Each row is a point on a landscape with many valleys, with its height.
From any point a ball rolls to the lowest of the 2 points nearest to it. It stops when none of these is lower. Distance is the straight distance between rows; heights are no part of it.
J_854 height 4.54: [+0.77 -0.28 -1.68 +1.80 -1.04 +0.00 +0.98 +1.08 +0.48 +0.53 +0.94 +0.30 -1.16 -2.67 -0.30 -1.12 -1.18 +2.54 -1.26 -0.97 +0.83 +3.07 -2.02]
J_773 height 4.91: [+3.81 -2.97 -1.96 +3.19 -0.11 -2.78 +0.83 +1.84 -2.61 -0.33 +2.13 -1.38 -0.19 -1.93 -0.63 -0.47 -0.39 +4.60 +0.77 +0.36 -2.03 +2.45 -2.18]
J_142 height 4.45: [+0.74 +0.58 +2.19 +1.69 -2.51 -0.65 -0.35 +0.00 -1.27 +1.27 +2.79 +0.99 +0.81 +1.27 -1.40 +1.16 +0.55 -1.73 -1.42 -0.29 -2.30 +0.14 +2.00]
J_260 height 6.02: [-0.84 +0.47 +3.55 +5.57 -3.74 +3.50 -1.00 +0.46 -1.48 +2.38 -0.66 +1.43 -2.06 +1.22 -2.53 -0.36 -1.12 -0.70 -2.83 -1.50 -0.53 +2.14 -0.76]
J_572 height 6.07: [+1.68 -1.10 -2.92 +0.87 +3.43 -0.45 +1.35 +0.79 +0.48 -1.18 -1.34 -0.82 -0.80 +0.84 +3.57 +1.64 -2.13 +4.34 +5.38 -1.73 +0.90 +1.61 -2.28]
J_943 height 4.82: [-3.32 +0.12 -3.19 +0.07 -1.33 -0.88 +0.80 +0.64 +1.88 -0.91 -3.82 -2.01 +0.03 -3.72 -1.50 -2.12 -1.14 +0.40 -3.69 +1.28 +1.98 -0.76 -2.59]
J_372 height 3.24: [-2.18 -1.82 +0.59 +0.50 -0.60 -0.98 -4.86 +1.20 -0.58 +0.55 -2.04 -1.63 -1.83 -2.20 -3.89 +2.03 -1.57 +2.68 -3.29 +1.97 +0.63 +0.24 +0.93]
J_491 height 4.87: [-0.13 +2.25 -3.37 -0.97 -1.99 -0.99 +4.01 -0.95 +0.78 -0.86 +2.77 +1.28 +3.19 -0.58 +3.85 -2.45 +1.96 -2.45 -0.46 -0.81 -1.62 -0.18 -0.79]
J_375 height 2.52: [-0.85 -2.77 +1.20 +0.39 +1.26 -0.40 -4.49 +1.09 -1.67 -0.83 -2.22 -1.70 -0.97 -0.43 -2.63 +1.59 -1.54 +3.57 -0.44 +1.96 -0.35 +0.60 +0.78]
J_63 height 6.45: [+0.39 +0.82 -1.39 -1.94 -1.76 -2.74 +1.38 -1.02 +1.34 -0.22 +3.60 +0.19 +2.05 -1.76 -1.14 +0.17 +2.49 -3.91 -1.57 +1.07 -0.48 -1.68 +2.88]
J_990 height 4.05: [+1.42 -1.96 -2.14 -0.43 -1.24 -3.64 -0.70 +1.95 +0.09 +2.40 +0.48 -1.91 -0.76 -4.51 -6.13 -0.61 +2.39 -2.43 -2.77 +2.75 -1.04 -0.16 +2.09]
J_588 height 7.26: [+1.85 -0.02 +2.91 -1.03 +3.14 +1.19 +0.17 +0.13 -1.30 +0.35 +0.36 +0.18 +1.10 +3.23 +0.72 -0.89 +1.43 -0.72 +2.58 -0.91 -0.03 +1.25 +0.65]
J_493 height 2.97: [+0.35 +2.09 +2.62 +0.37 +0.33 +2.74 +2.59 -2.30 +0.05 +1.56 +0.85 +1.62 +0.19 +3.55 +2.26 -1.15 +1.12 -3.80 +1.73 -2.58 +0.30 -0.06 +0.67]
J_271 height 3.10: [-1.50 +0.69 +0.58 +1.80 -1.29 +2.56 +0.44 -0.04 +0.15 +1.53 -0.75 +2.41 -2.66 -0.76 +1.92 -0.07 -1.61 +1.58 -1.11 -2.64 +0.94 +1.44 -1.88]
J_290 height 3.60: [+3.10 -1.02 -4.93 +0.65 -1.87 -2.99 +3.44 -0.01 -0.17 +0.38 +5.13 +0.49 +2.46 -3.07 +1.19 -1.37 +1.70 +0.03 -0.01 -1.28 -0.95 +2.60 -0.78]
J_307 height 5.67: [-1.47 -0.10 +1.88 +5.71 -4.02 +1.41 -0.59 +1.25 -0.98 +2.77 -0.02 +1.40 -2.12 -1.78 -3.52 -0.17 -1.00 +0.13 -4.63 -1.05 -0.29 +1.84 -0.65]
J_430 height 6.29: [-1.43 +0.45 +3.70 +3.57 -0.85 +3.31 -1.79 +0.91 -1.23 +1.92 -2.36 +0.83 -2.14 +1.79 -2.52 -0.39 -0.34 -0.21 -1.29 -1.03 +0.45 +2.06 +0.05]
J_737 height 4.43: [+0.18 -2.01 -0.81 -2.70 -1.05 -2.27 +0.47 -1.58 -0.24 -0.82 +3.42 +2.30 +1.95 +0.33 +4.14 +2.13 -1.17 +1.12 +0.62 -0.77 -1.87 -1.77 +1.68]
J_68 height 3.34: [-1.79 +0.85 +0.85 -1.90 -0.99 -0.47 -1.26 -1.48 +0.85 -0.38 +0.59 +1.27 -0.20 -0.30 +0.10 +2.12 -0.45 -1.17 -1.59 +0.96 -0.10 -1.62 +2.60]
J_109 height 5.85: [+5.07 +0.71 +0.89 +4.34 +1.14 +1.33 +1.43 +3.27 -2.96 +0.49 +1.19 -2.04 -1.87 -0.84 -1.00 -2.80 +1.41 +2.93 +2.51 +0.00 -1.12 +4.25 -3.58]
J_3 height 2.07: [-0.39 +2.87 +0.23 +1.16 +2.68 +4.30 +0.84 +1.63 +1.03 -0.10 -3.79 -1.80 -3.36 +0.13 +0.17 -2.77 -0.14 +0.10 +1.84 -1.52 +3.24 +1.83 -3.76]
J_380 height 2.14: [+0.08 +2.63 +1.13 +0.26 +1.59 +2.99 +2.44 -0.81 -0.10 +0.60 -0.29 +0.57 -1.35 +2.20 +2.91 -2.01 +1.19 -1.53 +2.26 -2.98 +1.26 +0.90 -1.66]
J_482 height 5.26: [+3.82 -1.37 -2.52 +5.09 +0.33 -1.14 +0.89 +3.20 -1.10 +0.49 +0.45 -2.50 -1.65 -3.02 -1.27 -1.15 -1.07 +5.64 +1.24 +0.34 -0.40 +3.73 -3.51]
J_198 height 4.49: [+3.59 -4.42 -1.23 +1.53 +0.55 -4.14 -0.28 +1.06 -3.38 -1.48 +2.87 -1.62 +0.74 -1.74 -1.01 +0.92 +0.53 +3.21 +1.43 +1.74 -3.27 +0.23 -0.25]
J_948 height 4.29: [+1.38 +1.70 -3.78 +0.81 -2.46 -1.45 +4.53 -0.46 +0.43 -0.10 +4.65 +1.22 +2.67 -2.17 +1.72 -2.30 +2.86 -2.56 -0.73 -1.39 -0.72 +1.87 -0.78]
J_725 height 3.03: [-0.61 +2.20 +2.56 +4.03 -0.73 +4.92 +0.87 -0.26 -0.01 +2.72 -1.90 +1.56 -3.74 +2.14 +0.58 -1.33 -0.28 -0.56 +0.06 -3.66 +1.92 +2.47 -2.12]
J_631 height 3.55: [-0.86 -0.56 -0.91 -4.15 +2.00 -1.84 -0.35 -0.83 +1.33 -3.21 -1.28 -1.22 +1.65 +0.14 +0.15 +1.12 -0.90 -1.10 +0.79 +2.79 +0.54 -3.05 +1.33]
J_239 height 6.79: [-1.27 +0.61 +2.20 -4.00 +2.57 +1.26 -2.41 -1.83 +0.55 -1.25 -1.41 +0.29 -0.22 +3.06 +1.56 +2.13 +0.79 -1.65 +1.58 +0.93 +0.49 -2.63 +2.44]
J_826 height 3.97: [-1.45 -0.34 -2.63 -3.45 +0.07 -3.63 -0.28 -0.23 +2.18 -2.62 -1.57 -1.68 +2.79 -1.41 -0.57 -0.26 +0.11 -1.64 -0.98 +3.09 +0.66 -4.35 +0.93]
J_573 height 8.20: [+4.31 +1.01 +2.86 -2.37 +2.47 -0.33 +1.62 -0.36 -2.25 +0.35 +3.83 +0.02 +3.93 +3.38 +1.04 -0.35 +2.65 -2.66 +3.21 -0.44 -2.37 +0.31 +2.19]
J_714 height 6.04: [+1.91 +0.57 -1.31 -3.90 +0.47 -2.51 +1.73 -0.93 +0.83 -1.27 +4.03 -0.41 +3.78 -0.40 -0.05 +0.15 +2.96 -3.95 +0.44 +1.38 -0.20 -2.20 +2.58]
J_651 height 4.56: [-2.88 +0.13 +0.89 +2.76 -2.89 -0.23 -2.22 +0.25 +0.76 +2.47 -0.72 +0.10 -2.30 -3.10 -4.79 +0.98 -0.72 -1.10 -5.20 +0.79 +1.34 +0.60 +1.44]
J_537 height 3.08: [-1.40 -0.67 +0.56 -2.10 +3.37 +0.52 -0.72 +0.40 +0.97 -2.63 -4.70 -1.70 -0.47 +0.25 -1.24 -1.05 -1.44 -0.43 +0.85 +2.06 +3.06 -1.29 -1.37]
J_816 height 1.81: [-0.35 -1.78 -1.49 +0.34 -3.06 -3.15 -0.15 +0.02 +0.11 +1.57 +3.03 +0.88 +0.49 -3.58 -1.49 +0.98 +0.36 -0.06 -3.10 -0.17 -1.28 -0.27 +1.90]
J_304 height 3.70: [-1.42 -0.08 +0.18 -0.29 -0.01 +1.06 +0.60 -0.49 +0.08 -0.26 -0.71 +1.46 -1.17 -0.72 +1.69 -0.16 -1.28 +1.02 -0.35 -1.03 +0.53 +0.67 -0.89]
J_161 height 0.64: [-2.03 +0.02 +1.31 +1.89 -4.34 -0.87 -3.78 -0.47 -1.35 +1.75 +0.78 +1.45 -1.11 -0.61 -2.41 +3.94 -0.74 +1.29 -4.19 +0.56 -2.00 -0.72 +1.97]
J_229 height 5.65: [-0.21 +2.49 +3.60 +0.43 -2.51 +3.41 +0.48 -2.14 +0.82 +1.68 +0.94 +0.71 +0.08 +3.56 -1.03 -0.33 +0.43 -5.98 -0.62 -0.11 +0.52 -0.75 +2.31]
J_791 height 6.01: [-2.08 +1.05 -2.06 +0.00 -3.04 -1.84 +1.74 -0.78 +1.75 +0.18 +1.70 +0.19 +1.00 -3.07 -1.83 -1.25 +2.32 -4.52 -3.45 +0.64 -0.11 -2.25 +1.63]
J_419 height 4.11: [-1.06 -1.53 +1.98 -1.99 +4.89 +1.72 -2.10 -1.04 -0.24 -1.04 -3.73 -1.27 -1.30 +3.30 +1.69 +0.13 -0.48 +1.50 +3.21 -0.80 +2.23 -0.36 -0.56]
J_803 height 3.98: [+3.62 -4.50 -0.15 +1.94 +0.53 -1.72 -0.52 +0.51 -4.60 -1.96 +3.28 +0.47 +0.41 -0.22 +0.80 +2.00 +0.23 +4.64 +1.84 +0.33 -3.81 +0.64 -1.33]
J_512 height 5.15: [+0.94 -0.33 +2.45 -3.71 +4.12 -0.06 -3.54 +0.73 -0.01 -1.94 -2.21 -2.15 +0.40 +2.44 -3.07 +0.45 +1.01 -0.10 +2.08 +3.36 +1.58 -0.54 +1.76]
J_220 height 4.04: [+0.04 +0.20 +0.00 -0.46 +0.22 +1.21 +1.15 -2.18 -0.39 +0.51 +1.17 +2.71 -0.63 +1.52 +5.73 +0.61 -0.20 +1.48 +1.52 -3.53 -0.56 -0.91 -1.09]
J_171 height 2.41: [-1.54 -2.64 -0.92 -1.89 +2.46 -0.80 -0.88 -1.10 -0.16 -1.64 -2.34 -0.01 -0.32 +0.71 +2.61 +2.20 -2.86 +2.69 +2.10 +0.23 +0.74 -0.88 -0.32]
J_369 height 5.93: [+2.20 -1.07 -0.67 -1.61 +3.49 -1.63 +0.64 +0.99 +0.87 -1.94 -0.91 -2.55 +1.63 -1.29 -3.52 -2.36 +1.25 -0.84 +1.40 +2.85 +3.04 +0.27 -0.33]
J_973 height 7.10: [+0.60 -0.13 +2.06 -3.51 +2.83 -0.11 -1.34 -0.19 -0.10 -0.69 +0.46 -0.13 +1.12 +2.63 +0.23 +0.98 +0.77 -1.08 +2.06 +0.97 -0.11 -0.76 +2.22]
J_966 height 5.49: [-0.21 +2.83 -2.66 +2.14 -0.67 +2.99 +2.87 +2.03 +1.37 +0.28 +0.45 -0.60 -0.41 -0.84 +4.77 -2.28 +0.15 +0.05 +2.01 -2.88 +0.08 +1.35 -3.50]
J_656 height 8.03: [+1.96 -1.45 +0.18 +0.36 -0.44 -1.24 +0.46 +0.91 -1.34 +0.30 +2.86 +1.12 +1.04 +0.00 +0.59 -0.09 +0.03 +1.70 +0.45 -1.16 -1.71 +1.31 -0.08]
J_379 height 4.67: [+0.75 +0.53 -2.11 +0.70 -0.15 +1.11 +1.74 -0.40 +0.28 +0.21 +0.36 +0.86 -1.16 +0.14 +5.32 +0.09 -1.47 +2.23 +2.45 -3.03 +0.06 +0.31 -2.44]
J_751 height 4.92: [+1.63 -2.36 -0.64 -3.10 +1.25 -2.52 +1.14 -0.72 -0.33 -1.11 +2.94 +0.83 +2.53 +1.36 +2.37 +1.55 -0.50 +0.86 +2.55 -0.01 -1.32 -0.59 +1.57]
J_455 height 2.88: [+0.98 -1.36 -2.87 +1.47 -2.76 -2.58 +2.11 +0.08 +0.27 +1.17 +3.62 +1.01 +0.59 -3.60 -0.10 -1.02 +0.58 +0.47 -2.14 -1.35 -0.55 +1.78 -0.27]
J_95 height 3.90: [-1.53 -1.00 -0.18 -3.17 -0.25 -1.13 -1.07 -1.30 +0.67 -0.95 +1.10 +1.22 +0.75 -0.29 +2.33 +2.69 -1.37 +0.34 -0.02 +0.91 -1.15 -2.31 +1.82]
J_27 height 7.40: [+0.82 -0.79 +2.57 -2.91 +1.47 -0.33 -3.64 -0.51 -2.11 -0.78 +0.34 +0.03 +0.95 +3.95 +0.76 +2.77 +0.95 +0.77 +2.39 +0.17 -2.10 -1.08 +2.61]
J_291 height 6.21: [+2.93 -0.78 -2.08 -0.06 +3.07 -1.02 +1.97 +1.36 +0.56 -1.26 -0.36 -2.31 +1.01 -1.08 -1.99 -2.26 +0.64 +0.99 +2.56 +1.71 +2.07 +2.33 -1.48]
J_794 height 5.11: [+1.81 +1.17 -2.28 +1.51 -0.78 +1.89 +2.62 +1.50 +0.61 +0.56 +2.11 +0.50 -0.68 -1.24 +3.58 -0.86 -0.18 +1.54 +2.54 -2.75 +0.26 +2.28 -2.90]
J_544 height 5.59: [+2.08 -0.75 +0.64 -3.47 +4.34 -0.69 -1.06 +1.25 +0.80 -2.19 -1.32 -2.28 +1.58 +0.93 -3.58 -1.22 +1.16 -1.56 +2.01 +3.54 +2.98 -1.16 +0.71]
J_555 height 4.90: [+0.56 -0.66 -2.19 +3.60 -1.96 -0.61 +0.80 +1.89 +0.40 +1.78 +0.54 -0.75 -2.06 -4.61 -3.03 -2.01 -0.48 +2.21 -2.81 -0.93 +1.15 +3.52 -2.14]
J_729 height 7.85: [+0.72 -2.25 -0.47 -0.92 +0.17 -2.46 -0.72 +0.29 -0.03 -0.32 +1.96 -0.36 +0.96 -1.11 -0.34 +0.75 -1.01 +1.85 -0.18 +0.71 -0.75 +0.72 +1.05]
J_540 height 2.89: [-0.56 -1.67 -2.88 -0.13 -2.80 -3.19 +0.10 +0.60 +0.90 +1.95 +1.65 -0.37 -0.23 -5.09 -3.42 +0.62 +1.20 -2.07 -3.53 +0.80 -0.49 -0.48 +2.25]
J_731 height 5.28: [-0.46 -0.67 -0.01 +4.99 -2.89 -0.08 -0.35 +1.75 -1.03 +2.67 +0.53 +0.34 -2.27 -3.82 -3.58 -1.18 -0.71 +2.02 -4.24 -1.04 -0.31 +2.57 -1.54]
J_182 height 2.61: [-2.17 +1.92 +2.10 -1.06 -2.70 +0.82 -2.65 -2.87 +0.54 +1.18 -0.46 +2.05 -1.04 +2.53 -0.26 +3.46 -0.42 -1.84 -1.89 +0.99 -0.61 -1.76 +3.47]
J_690 height 5.78: [+2.09 -0.34 -3.47 +2.60 +2.33 +1.17 +2.20 +2.91 +1.34 -0.92 -0.14 -1.56 -0.62 -0.78 +3.28 +0.03 -1.73 +3.10 +5.38 -1.94 +1.22 +2.54 -2.99]
J_394 height 5.48: [+1.71 -0.75 -1.20 -3.98 +1.73 -2.02 +2.49 -0.78 +0.16 -2.40 +2.65 -0.11 +3.92 +0.71 +1.36 -0.40 +1.07 -1.98 +2.48 +0.70 -0.28 -0.94 +1.25]
J_391 height 7.65: [+1.14 -1.93 +1.25 -1.34 +0.32 -1.84 -2.99 +0.41 -2.19 -1.01 +1.74 -0.55 +0.83 +1.19 -0.51 +2.36 -0.28 +2.01 +0.76 +1.25 -2.61 -0.40 +1.97]
J_850 height 1.98: [-2.22 +1.63 -2.21 -2.21 +0.41 +0.20 +1.45 -0.22 +2.39 -0.32 -3.60 -0.68 +1.83 +0.75 +2.89 -2.85 -0.59 +0.25 +0.07 +0.66 +0.38 -1.97 -1.89]
J_871 height 4.31: [-1.99 -0.23 -2.80 -2.19 +0.23 -3.33 +0.24 +0.79 +2.81 -2.03 -4.07 -2.25 +2.95 -1.86 -1.45 -2.55 +0.17 -1.23 -1.58 +3.21 +2.54 -3.37 -0.78]
J_180 height 6.91: [+0.06 +0.56 +3.48 -0.31 +2.31 +2.15 -0.97 +0.67 -0.40 +0.18 -1.56 +0.12 -0.22 +2.46 -1.28 -0.81 +0.71 -1.07 +1.06 -0.20 +0.88 +1.34 +0.92]
J_162 height 5.08: [+0.65 +1.95 +2.86 +0.85 -1.67 +0.50 +0.12 -0.68 +0.57 +1.23 +1.91 +0.33 +0.67 +1.88 -2.91 +0.14 +0.96 -4.14 -0.80 +0.55 -0.48 +0.10 +2.67]
J_226 height 4.89: [+0.11 -0.19 -1.11 -1.54 -1.30 -3.23 -2.25 +0.73 +1.23 +1.73 -0.68 -1.66 -1.56 -3.06 -6.50 +0.74 +1.68 -2.81 -3.66 +2.79 +0.22 -1.16 +2.56]
J_559 height 3.36: [+2.19 -4.07 +0.19 +3.19 -0.73 +0.43 -1.24 +0.56 -4.21 -0.93 +2.66 +1.81 -1.13 -0.76 +0.08 +2.42 +0.05 +4.73 +0.25 -0.95 -3.87 +0.89 -2.11]
J_252 height 6.58: [-1.87 +0.68 +3.24 +0.78 -0.31 +2.62 -1.62 -0.57 +0.09 +1.28 -1.67 +1.30 -1.31 +1.46 -0.81 +0.81 -0.35 -1.02 -0.61 -0.58 +0.77 +0.50 +1.20]
J_527 height 1.71: [+1.95 +1.30 +3.01 +1.63 -1.28 +2.21 +2.65 -1.97 -1.26 +2.76 +2.87 +2.47 +1.24 +4.35 +2.68 -0.05 +1.09 -3.14 +1.69 -3.24 -1.11 +0.50 +0.79]
J_678 height 4.66: [-0.39 -1.51 +2.54 -2.86 +4.67 +1.41 -3.88 +0.38 -0.15 -1.36 -3.42 -1.53 -0.43 +3.38 -0.75 +0.79 -0.03 +0.93 +2.97 +1.27 +1.72 -0.27 +0.88]
J_571 height 3.61: [+0.39 +2.41 +1.22 +4.15 -0.93 +4.26 +1.03 +1.88 +0.36 +2.42 -1.05 +1.06 -3.50 -0.03 -0.40 -1.93 -0.31 +0.80 -0.23 -2.85 +1.93 +3.83 -2.53]
J_950 height 1.59: [-1.23 -2.50 +1.17 -1.07 +1.59 +0.20 -3.08 -0.06 -0.34 -0.61 -2.00 -0.06 -0.54 +0.96 +0.55 +1.99 -2.26 +2.79 +0.94 +0.60 +0.45 +0.17 +0.35]
J_495 height 3.19: [-1.32 +1.58 -0.16 -0.05 -1.34 +1.24 +2.66 -2.65 -0.02 +0.81 +1.35 +3.10 +0.41 +1.13 +5.18 -0.50 +0.21 -1.13 +0.38 -2.61 -1.84 -2.14 +0.23]
J_563 height 3.58: [-3.25 +0.11 +0.58 -2.72 +1.96 +0.56 -2.49 +0.35 +1.35 -2.59 -4.77 -1.63 -1.06 -0.89 -2.09 +0.49 -1.40 -0.65 -1.20 +3.28 +2.93 -3.05 -0.13]
J_926 height 4.18: [-0.42 -0.36 -2.91 +0.04 -0.58 -0.65 +1.77 -0.18 +0.36 -1.18 +0.02 +0.13 -0.32 -2.10 +1.54 -0.28 -1.65 +1.90 +0.03 -0.37 +0.65 +1.22 -1.93]
J_574 height 4.08: [-1.65 +0.78 +1.41 -2.87 +1.36 -0.09 -3.63 +0.04 +1.59 -1.46 -2.82 -1.21 -1.27 +0.01 -3.72 +1.43 -0.06 -0.92 -1.80 +3.35 +2.28 -1.21 +1.66]
J_951 height 4.65: [-0.58 +0.72 +0.53 -3.12 -0.34 -2.56 -3.75 -1.50 +0.64 -0.20 -0.92 -0.84 -0.79 -0.16 -4.43 +2.74 +1.12 -1.29 -2.97 +3.02 +0.34 -1.55 +2.77]
J_930 height 8.29: [+3.21 -0.17 +1.40 -0.54 +1.00 -1.43 +1.52 +0.72 -2.13 +0.47 +3.83 +0.36 +2.83 +1.27 +0.23 -0.56 +1.58 -0.54 +1.39 -0.40 -2.11 +1.05 +1.07]
J_382 height 6.44: [+2.52 -1.23 -2.37 -0.73 +2.78 -1.13 +2.02 +0.24 +0.42 -1.60 +0.45 -1.09 +1.18 -0.10 +0.70 -0.84 -0.74 +2.18 +3.14 +0.33 +0.74 +2.11 -1.11]
J_258 height 3.39: [-1.58 -0.11 -0.31 -0.74 +3.51 +1.75 -0.27 -0.63 +0.52 -1.35 -4.47 -1.26 -1.96 +1.30 +2.48 -0.29 -1.62 +1.90 +2.32 -0.84 +2.06 -0.02 -2.46]
J_817 height 2.51: [-1.67 +0.58 -1.47 -2.43 +2.04 -0.13 +0.84 +0.25 +2.09 -1.79 -5.68 -1.67 +1.43 +1.18 +1.09 -2.66 -1.28 +0.28 +0.67 +1.58 +1.85 -2.34 -2.20]
J_462 height 6.05: [-2.28 +3.29 +2.34 -0.06 -1.36 +3.23 +1.49 -2.47 +1.53 +0.58 -0.71 +1.39 +0.37 +2.42 +1.06 -1.20 +0.57 -5.51 -0.29 -0.11 -0.18 -3.42 +1.74]
J_681 height 3.80: [+0.38 +0.73 +2.83 +0.38 -1.77 +0.64 -1.37 -0.75 -1.71 +1.04 +2.09 +1.76 +0.92 +3.57 +1.14 +2.50 +0.62 -1.08 +0.59 -1.13 -2.32 -0.79 +2.60]
J_136 height 2.80: [-1.73 +1.65 -0.88 +0.38 +1.75 +2.83 +0.17 +0.63 +1.14 -0.70 -4.75 -2.02 -2.48 -0.05 +1.82 -1.76 -1.77 +1.54 +1.24 -1.15 +2.01 +0.46 -3.82]
J_218 height 4.60: [-3.35 +0.94 -2.14 -1.68 -0.95 -1.20 +0.49 +0.43 +3.02 -0.45 -4.02 -1.19 +2.07 -2.31 -0.71 -2.82 -0.55 -0.59 -3.09 +2.21 +2.13 -2.59 -1.37]
J_978 height 0.62: [+0.25 +4.06 +0.49 +0.93 +1.60 +4.06 +2.71 +0.67 +1.03 +0.30 -2.14 -0.65 -1.74 +1.37 +1.55 -3.35 +1.67 -2.01 +2.31 -2.57 +2.25 +1.34 -2.80]
J_467 height 6.31: [-3.54 +3.29 +1.61 -2.06 -0.26 +1.99 -0.12 -1.98 +1.79 +0.10 -2.40 +1.19 +0.83 +2.19 +1.66 -0.57 +0.01 -3.37 -1.17 +0.74 -0.80 -5.16 +1.59]
J_910 height 1.77: [-1.31 -2.12 +0.87 +2.26 -2.74 -1.00 -2.93 +1.02 -1.66 +1.27 +1.47 +1.33 -0.80 -1.60 -0.96 +2.87 -1.39 +3.04 -3.49 -0.42 -2.10 -0.39 +0.19]
J_974 height 2.27: [-2.59 +0.95 +2.43 +3.22 -0.66 +4.44 -0.99 -1.30 -0.29 +2.48 -2.71 +2.29 -3.59 +1.45 +1.30 -0.03 -0.90 +1.11 -1.15 -2.94 +1.91 +1.15 -1.62]
J_446 height 5.53: [+3.52 -0.65 -0.18 +4.96 +1.05 +1.13 +0.40 +3.85 -1.58 +0.01 -0.32 -2.98 -2.68 -1.58 -1.57 -2.30 -0.21 +4.90 +2.10 +0.80 -0.17 +4.40 -4.06]
J_481 height 2.96: [+1.04 +0.29 +3.43 +0.36 -0.28 +1.54 -0.20 -2.16 -1.52 +2.03 +2.26 +2.30 +1.33 +5.52 +3.32 +1.36 +1.46 -1.32 +1.91 -3.25 -1.62 -1.21 +1.65]
J_187 height 5.17: [-0.32 +0.08 +0.29 -0.31 -1.97 -3.07 -3.88 -0.41 -0.93 +0.82 -0.39 -1.21 -1.67 -1.15 -5.62 +2.19 +1.10 -0.80 -4.03 +2.43 -1.53 -0.62 +2.95]
J_502 height 6.55: [-2.81 +2.14 +2.42 -2.99 +1.55 +2.15 -1.70 -1.68 +0.91 -0.94 -2.98 +0.50 -0.59 +2.49 +0.15 +0.85 +0.53 -2.94 +0.02 +1.59 +0.97 -3.60 +1.89]
J_856 height 5.62: [-2.38 +2.26 -0.35 +1.69 -3.31 +0.68 +2.41 -1.20 +1.76 +0.21 +0.49 +0.96 +0.70 -1.95 -1.46 -2.04 +1.11 -4.66 -3.47 +0.27 +0.74 -1.10 +0.80]
J_451 height 4.55: [-1.25 +0.04 -3.45 +0.24 -0.71 -1.09 +1.82 +0.32 +1.23 -1.87 -0.94 -1.40 +0.32 -3.10 -0.80 -2.21 -0.04 -0.14 -1.68 +0.56 +1.25 +0.66 -2.14]
J_539 height 6.36: [+2.27 -1.30 -2.94 -0.91 +2.07 -1.49 +2.23 -0.21 -0.04 -1.22 +0.93 +0.28 +1.14 +0.74 +3.77 +1.03 -1.78 +3.20 +4.64 -1.49 -0.33 +1.03 -1.29]
J_609 height 1.72: [-1.35 +1.25 +2.11 +0.71 -4.43 -0.42 -3.90 -2.06 -0.88 +1.54 -0.16 +1.10 -1.04 +1.69 -2.82 +3.62 -0.33 -0.86 -3.47 +0.80 -1.70 -0.59 +3.11]
J_361 height 7.72: [+3.66 +1.21 +4.10 +0.05 +2.69 +1.51 +1.13 +0.16 -2.76 +0.81 +1.75 -0.14 +2.66 +4.36 +0.17 -0.86 +2.64 -3.00 +3.46 -1.11 -1.66 +0.75 +1.18]
J_685 height 1.12: [-1.52 +0.60 -1.74 -2.65 +0.10 -0.31 +1.92 -1.27 +1.00 -1.41 -0.65 +0.40 +2.03 +0.42 +3.63 -1.48 -0.77 -0.53 +0.52 -0.08 -1.28 -2.25 -0.57]
J_80 height 5.36: [+0.73 +2.13 -4.11 -1.69 -0.76 -0.62 +3.81 -0.55 +1.23 -1.03 +1.46 +0.09 +3.31 +0.85 +5.92 -2.15 +0.73 -0.13 +2.18 -1.36 -1.74 -0.62 -1.80]
J_763 height 5.12: [-2.44 +1.29 +0.45 +1.90 -3.30 -0.03 +0.24 -0.91 +1.56 +1.68 +0.61 +0.49 -1.20 -2.26 -3.25 +0.64 +0.19 -3.25 -4.44 +0.86 +0.87 -0.71 +1.99]
J_328 height 2.24: [-1.55 +1.74 -0.25 -1.70 -0.94 +0.43 +2.46 -2.06 +0.82 -0.42 +1.29 +1.67 +1.92 +0.61 +3.26 -0.95 +0.78 -2.80 -0.21 -0.58 -1.68 -2.71 +1.37]
J_577 height 3.91: [-3.31 -0.84 -0.49 +0.24 -2.26 -1.54 -3.41 -0.22 +0.47 +1.43 -0.45 -0.08 -2.27 -3.64 -3.35 +2.95 -1.49 +0.83 -5.00 +1.76 +0.73 -0.68 +1.66]
J_732 height 2.62: [+0.06 -3.28 +0.55 +4.10 -2.38 +0.32 -2.09 +1.31 -3.49 +0.07 +1.66 +1.88 -1.36 -1.75 -1.23 +2.55 -0.72 +4.21 -2.33 -0.95 -3.01 +0.48 -1.79]
J_33 height 3.01: [-1.17 -2.55 -0.94 -2.93 +3.51 -2.23 -1.06 -0.56 +0.82 -2.88 -2.32 -0.98 +0.99 +0.43 +0.76 +2.66 -2.31 +1.62 +2.04 +2.26 +0.86 -1.66 +0.95]
J_208 height 5.46: [+2.99 +0.16 -1.38 +2.71 +0.53 +2.06 +1.40 +2.86 +0.16 +1.18 +1.31 -0.69 -1.39 -0.06 +2.47 -0.85 -0.85 +3.46 +3.46 -2.66 +0.49 +3.21 -3.26]

For each start below, name the point where the ball stops.
J_930: J_527
J_291: J_978
J_943: J_974
J_573: J_974
J_307: J_974
J_462: J_527
J_187: J_685
J_714: J_161
J_966: J_685
J_482: J_161
J_63: J_950
J_218: J_950
